Each row is a point on a tangle of strands that fork and nearly touch. The rows are in no order.
Points whose rows are less than 88.9 apart are linked; no others are. Some points are linked to none.
zet: [-52 43 -2 -34 7 -68 -62 -24 -57 -26 15 -14 -36 -51 -65 -19 -33 3 -42 37]
zal: [25 -6 -11 -8 -26 21 -27 15 29 -17 9 -10 -2 -11 -25 12 -14 21 -10 -42]
vosu: [32 -36 -31 -6 6 37 25 13 12 11 -14 35 20 43 15 17 -30 0 6 -23]
kaga: [11 1 -4 -8 20 29 -25 -27 -26 -8 -6 -2 11 -3 -31 -17 41 -40 1 -11]
pari: [-29 -57 -27 25 8 24 -5 17 -12 11 17 45 8 0 51 47 -34 55 -1 -9]
vupub: [-15 56 4 -1 -41 0 -2 -26 24 24 7 -39 -2 -23 -12 -20 12 -34 31 0]
lotof: [7 54 -20 -10 -12 32 -3 32 57 -1 -19 -27 -21 -3 -20 -50 45 -55 25 -13]
Gur: [-8 0 -3 -5 32 24 37 -13 13 4 -12 -3 10 41 1 -2 -11 -1 53 11]
nuri: [19 -5 -20 -5 15 16 31 26 32 27 18 14 11 31 64 3 8 31 23 -1]
ver: [-26 47 -8 -3 -12 2 -15 -47 0 24 2 -42 -12 1 -14 -41 6 -3 13 29]
zata: [-20 43 -7 7 5 -35 -29 -8 12 -14 24 -27 15 6 -35 -4 15 26 30 13]
kevog: [-1 -27 -26 1 53 -3 0 6 -18 -31 -13 29 8 34 -7 17 -11 47 27 3]
bev: [-29 -18 50 -10 -1 14 5 -5 -46 7 -9 6 -15 -3 8 38 -37 56 -25 22]
soki: [3 -36 -15 1 36 30 -20 21 -3 -11 19 27 15 21 28 -1 6 49 10 -16]
buvek: [30 19 -1 16 -11 22 -1 2 34 -16 -8 -17 -42 3 -2 -1 34 2 -10 10]
Bap: [20 4 -5 6 11 50 38 15 11 27 2 -2 -15 -6 18 -10 47 -52 25 -2]
Kuv: [-23 -25 14 -1 12 25 2 5 -52 21 -7 20 -5 35 18 48 -41 46 -15 33]
Voda: [-3 -12 -9 40 -9 3 7 32 33 -3 -3 12 18 1 6 35 22 12 32 -12]
Lafel: [-28 -23 -24 0 8 -39 -27 30 -18 -14 -13 30 5 -1 11 12 -46 98 -15 7]
vani: [32 -30 1 -31 26 -5 11 -22 -22 -18 8 3 9 -13 -16 6 -17 20 4 -24]
Nirik: [-10 7 -29 32 -21 -30 -26 -4 -8 -1 -19 -5 -1 7 -26 14 -13 43 -17 23]
toru: [8 40 9 13 -42 32 22 28 23 40 2 -21 19 17 14 28 12 -23 20 -6]
bir: [12 28 0 4 -20 -17 -4 -12 21 -31 3 -23 -21 -38 -55 20 21 -34 24 -11]
Mif: [22 17 -17 4 17 15 26 -16 -11 31 9 -16 -27 -3 16 -9 39 -50 13 21]
sep: [-29 4 -20 29 -12 -35 -45 -12 -24 6 32 -19 -7 -29 -11 -15 2 -17 -33 12]
bib: [20 61 -12 -9 -40 -49 -28 -43 7 -18 12 -24 -28 -28 -9 -44 17 -78 -21 -4]
dapu: [40 4 0 11 -7 37 19 18 32 23 -24 20 1 -20 10 6 66 -24 7 -21]
bof: [42 -23 11 -23 12 24 31 4 9 -8 2 10 4 -12 -8 22 7 -12 17 -32]
veg: [25 -47 -9 -10 4 -2 39 -12 -8 13 7 0 2 12 19 -8 -36 -42 -17 -13]
dur: [-25 -67 20 -14 24 -17 18 16 -38 11 5 39 0 3 47 19 -59 48 -45 14]
Fafit: [3 -52 -6 11 12 -11 -17 4 -48 -20 -38 42 -2 -9 -5 30 -16 50 -41 3]
kagaf: [-19 2 -4 0 21 6 -63 -6 -11 -18 16 -10 -16 -20 -21 -19 20 50 -34 4]
roso: [-3 -53 -7 -9 28 48 50 -2 7 30 13 60 13 19 64 54 -22 21 29 0]
duza: [2 -10 -19 4 25 48 46 36 35 35 -25 29 17 15 34 -30 50 -51 30 -9]
Nivo: [-32 32 20 3 11 -8 -52 -19 -13 -29 19 -29 -39 -15 -36 -9 23 18 -24 45]
Seb: [-14 -25 22 24 -19 -2 40 6 26 2 8 9 5 -16 25 38 -19 25 30 -11]
tasur: [26 -32 23 -9 14 48 41 28 18 2 17 22 5 3 25 37 11 -10 22 -26]
Mebag: [-6 61 -29 -16 -21 2 -30 -13 5 3 5 -17 13 -21 -36 -37 36 -104 18 -29]
geda: [4 25 20 -33 18 -53 12 -28 -47 -8 -15 -14 -2 23 -11 -9 -36 12 -15 43]
soli: [17 -34 -5 -22 -7 -3 -10 -7 -3 -25 -2 -5 1 -23 -33 4 -47 28 -7 -37]
Nemup: [2 10 6 -7 -20 -30 23 -4 26 -5 22 -41 -3 0 10 -13 -26 12 25 3]
gos: [-6 -13 21 7 -16 -2 39 -5 39 11 12 -6 1 -16 27 -17 -7 3 28 -16]
Leveb: [1 17 48 -1 -14 -5 23 -45 -4 14 1 -9 19 -33 5 -13 37 -50 9 -15]
Nifun: [35 47 -17 -15 -15 31 -10 13 51 -18 -3 -27 -29 -13 -27 -13 42 -6 11 -8]
Nevig: [4 -4 11 6 -8 43 9 21 8 -22 -1 -18 4 27 -25 19 9 -53 19 -9]
Kobol: [-18 -5 -20 48 -28 -13 -25 -2 11 14 1 -8 -1 -10 3 -16 16 -22 -19 1]
kobat: [-18 9 -29 11 -12 33 3 49 41 19 10 -14 17 -21 0 -20 28 -38 44 -39]
bas: [-40 0 7 -2 3 -50 -54 7 -57 4 29 -14 12 -25 -19 -12 -21 22 -48 22]
Tupeg: [-5 -34 13 27 5 -7 54 13 43 9 -23 32 40 20 28 -3 8 -37 29 -11]
tokid: [-4 -48 -3 25 3 6 19 5 9 1 -2 11 -28 5 35 2 -28 24 -28 9]
zade: [-9 27 -7 -7 -6 -21 -22 -29 -1 -43 8 -37 -21 19 -38 -39 -18 -58 2 15]
Kigis: [-3 28 10 -1 -23 32 1 6 17 44 -10 -6 39 -9 10 -48 40 -59 6 -30]
Gok: [30 8 -1 -1 5 -34 -4 -5 -34 -8 13 -12 -33 -20 -18 27 8 2 -28 23]
subel: [-8 -21 -1 6 7 51 39 45 37 41 20 51 51 21 62 31 5 4 43 -35]
tudo: [-23 -71 0 10 22 12 13 -4 -9 -8 1 38 -12 -6 42 19 -43 52 -14 -5]
zim: [-16 60 5 -11 -28 -57 -58 -57 -12 -22 25 -21 -24 -40 -22 -29 5 -60 -24 6]
vilo: [-22 -20 49 16 18 -3 12 -19 -8 -5 8 -1 19 -4 10 -23 33 -29 -2 -1]
Voza: [-56 11 -5 -35 25 -49 -63 13 -55 -30 10 -7 -50 -33 -57 -25 -33 31 -47 41]
Keti: [10 26 23 -17 -24 -12 -27 -55 0 -13 -12 -21 -24 -44 -26 -28 2 -4 -29 -4]
gasid: [-12 38 -7 -10 -17 -15 -6 -55 -40 28 -1 -24 -3 -11 -7 -22 -21 -20 -6 20]
nevo: [-3 -1 18 -6 -11 -27 -3 -10 -19 -31 4 -26 4 18 -26 -1 -33 -48 -7 5]
lura: [0 3 28 -10 -4 -60 -26 2 -50 -23 12 -11 -34 -61 -28 25 -3 17 -45 22]
pover: [-9 13 4 35 -30 4 -16 -9 29 -6 -16 -15 -12 -13 -10 -31 48 -61 -14 -3]
dufu: [-12 32 -18 3 -36 -39 -18 -37 -27 18 -17 -20 -10 -25 -16 -7 -37 19 -21 23]
vam: [34 10 -18 4 16 5 13 -9 -35 11 9 -20 -28 -2 -5 32 16 -11 5 24]
tob: [-19 -10 -17 49 -16 -16 -12 24 14 -14 -5 6 1 13 0 39 1 36 7 15]
bep: [46 10 -1 -12 -12 33 43 43 57 25 -16 24 19 24 49 17 23 14 18 -31]
pupi: [4 -5 35 8 -22 -2 11 14 27 -32 2 -21 11 19 -23 -2 -14 -48 5 -22]
Vaka: [-5 61 -2 13 -42 7 -3 17 22 26 7 -36 16 -1 -14 9 20 -32 33 1]
dab: [29 2 -26 -4 13 -3 13 34 43 -2 15 -9 -9 28 30 -9 13 32 24 -3]
Supu: [2 13 7 -32 14 -56 -14 -15 -49 -35 10 -22 -3 13 -35 -8 -39 -19 -22 25]
vitug: [-1 -19 11 3 9 34 -15 24 23 -25 6 41 8 39 46 19 -19 68 0 -19]
gek: [6 56 -29 9 -10 -13 8 15 39 -1 -4 -26 -5 9 -14 -45 44 -71 33 7]
tad: [-12 10 2 5 22 36 17 27 50 -18 -15 -6 12 26 -4 -13 30 -6 61 -3]
ruk: [31 28 -19 8 -19 -22 32 6 29 10 -23 -7 13 -1 6 -30 25 -57 22 -6]
Bipog: [-17 -15 13 -10 1 -32 -33 -5 -28 -49 -14 0 -36 -38 -50 17 -21 39 -29 16]
todi: [-1 32 33 5 -10 6 -10 -16 -23 5 -14 -14 5 36 -17 26 2 11 -14 32]
Mube: [-15 17 47 -24 4 -3 -8 -27 -41 2 -23 -13 1 23 -15 3 -24 41 -25 34]
Banep: [4 18 9 -1 10 29 -35 -13 -23 24 8 -14 27 18 -3 -25 29 -15 -17 -4]
bemip: [-11 -43 -6 3 12 51 34 0 11 53 2 51 36 1 52 36 -8 5 29 -26]
ket: [8 -6 -18 -9 9 -22 11 7 13 1 19 -14 2 11 13 -6 -31 65 22 -5]
Pobi: [35 -26 -38 -10 13 -28 27 -4 -30 23 -4 19 -15 1 14 28 -37 32 -17 11]
tusam: [18 -17 16 15 -5 11 19 -10 19 -16 -24 0 -47 -8 14 7 12 12 -27 17]
lef: [38 -27 -38 -4 -2 11 15 3 15 8 -13 13 13 42 18 -27 -17 -18 -11 -19]
kidat: [-6 4 4 -20 -1 8 11 -52 -31 30 -2 -15 27 -6 -18 -9 -24 -19 13 -13]
pom: [-23 -20 -7 35 -2 13 30 39 49 14 -4 33 41 17 38 5 21 -5 46 -23]
Sogi: [14 7 36 10 -10 2 2 -6 7 -7 -27 10 21 47 -2 5 11 16 -27 6]
falak: [22 47 11 6 -31 -10 -27 -29 17 -17 1 -21 -28 -28 -12 -37 46 -45 -32 1]
Dedi: [-20 -39 -9 -2 19 -20 -24 39 -51 -20 -25 56 -6 -7 0 45 -45 84 -26 9]
Les: [13 42 -17 -15 4 20 -36 -15 -4 -4 4 -15 17 -18 -53 -15 44 -57 13 -15]
Dev: [-14 -16 -8 1 7 -3 29 -28 -15 28 -12 -2 32 9 -5 1 -17 -5 32 5]
resan: [-4 -35 7 24 31 5 -7 -13 -13 -17 -7 7 8 -17 -11 -7 42 -14 1 -8]
lag: [30 -41 6 3 10 30 18 35 -9 -9 26 26 0 14 26 71 -14 17 10 -15]
nukep: [-5 -34 -2 12 6 39 17 16 21 -7 -15 47 38 57 41 31 -29 36 13 -20]
Sud: [-4 37 -35 0 -15 -11 -46 -17 20 -37 12 -34 -42 4 -45 -40 -6 -29 -27 16]
kuva: [40 -31 -11 -10 2 -9 55 -26 -12 40 -1 16 -13 -1 25 14 -29 -18 -11 6]
Nunur: [0 -19 -16 -11 14 -23 -23 39 -9 -21 25 12 6 9 21 19 -43 89 2 -11]
Damo: [2 -23 0 16 38 -21 -10 -7 2 -32 -10 15 -7 -6 -6 3 31 40 18 14]
tigi: [-32 47 23 -33 -11 -49 -69 -45 -43 -35 28 -18 -23 -30 -48 -35 -17 -27 -52 14]
selu: [22 31 4 -16 -15 30 38 55 64 23 -23 -1 20 20 33 -23 28 -12 30 -20]
Dop: [16 -29 -7 -20 28 69 64 38 45 31 -21 43 16 20 42 -4 18 -40 36 -34]
miliz: [-32 -16 19 -13 17 -51 -20 5 -60 12 10 2 2 -16 8 -12 -25 44 -34 27]
labez: [-7 -19 13 -17 40 -8 -31 4 -14 -46 3 -2 -25 -12 -22 -7 -2 57 -19 9]
legi: [12 14 13 1 -21 28 -13 5 12 34 1 1 31 15 20 -27 31 -13 -24 -27]
Kideg: [-45 -25 26 -10 -8 -35 -35 27 -56 -29 -15 9 -22 -24 -39 24 -46 43 -55 22]
leki: [-18 -11 12 9 15 -33 10 -9 -38 23 10 2 23 6 16 10 -9 27 -5 20]
danek: [-13 -20 26 11 18 16 17 -1 -21 38 13 11 16 30 41 27 0 25 0 28]
siso: [19 30 6 -26 -24 4 -29 -16 9 -3 9 -28 -18 -30 -29 -12 -6 25 -19 -12]
Kubi: [11 -11 -13 17 -20 -14 53 -2 26 17 -40 11 24 3 7 -20 6 -67 19 -12]

Follow the links from the first point to the second, and from the first to the third. Name the last point that the two ways share.
lag, zet, miliz: falak
ket, bemip, miliz: Voda
bof, bas, tigi: falak
siso, Nevig, Nunur: leki
tad, toru, siso: Dev
pari, nuri, vupub: Voda
ruk, miliz, roso: pom
nevo, sep, ket: leki
toru, tudo, Supu: gasid
bemip, Kuv, tad: Dev

A fork is a point with three links, a tip a point with one. Leave the first point through the second and follow the links. Name the first fork or tip that comes.
Keti, siso: lag
tokid, tusam: pom
lag, tasur: falak
veg, lef: Damo
vitug, nukep: Pobi
Tupeg, Kubi: tudo
falak, pover: leki

A fork is a point with three links. Follow the links from the first point to the second and name the forks in between, in order.
tob, dab: Voda ket
nuri, Tupeg: ket Voda pom
bib, subel: falak leki Dev gasid Voda pom
veg, dapu: Damo labez Bipog Bap
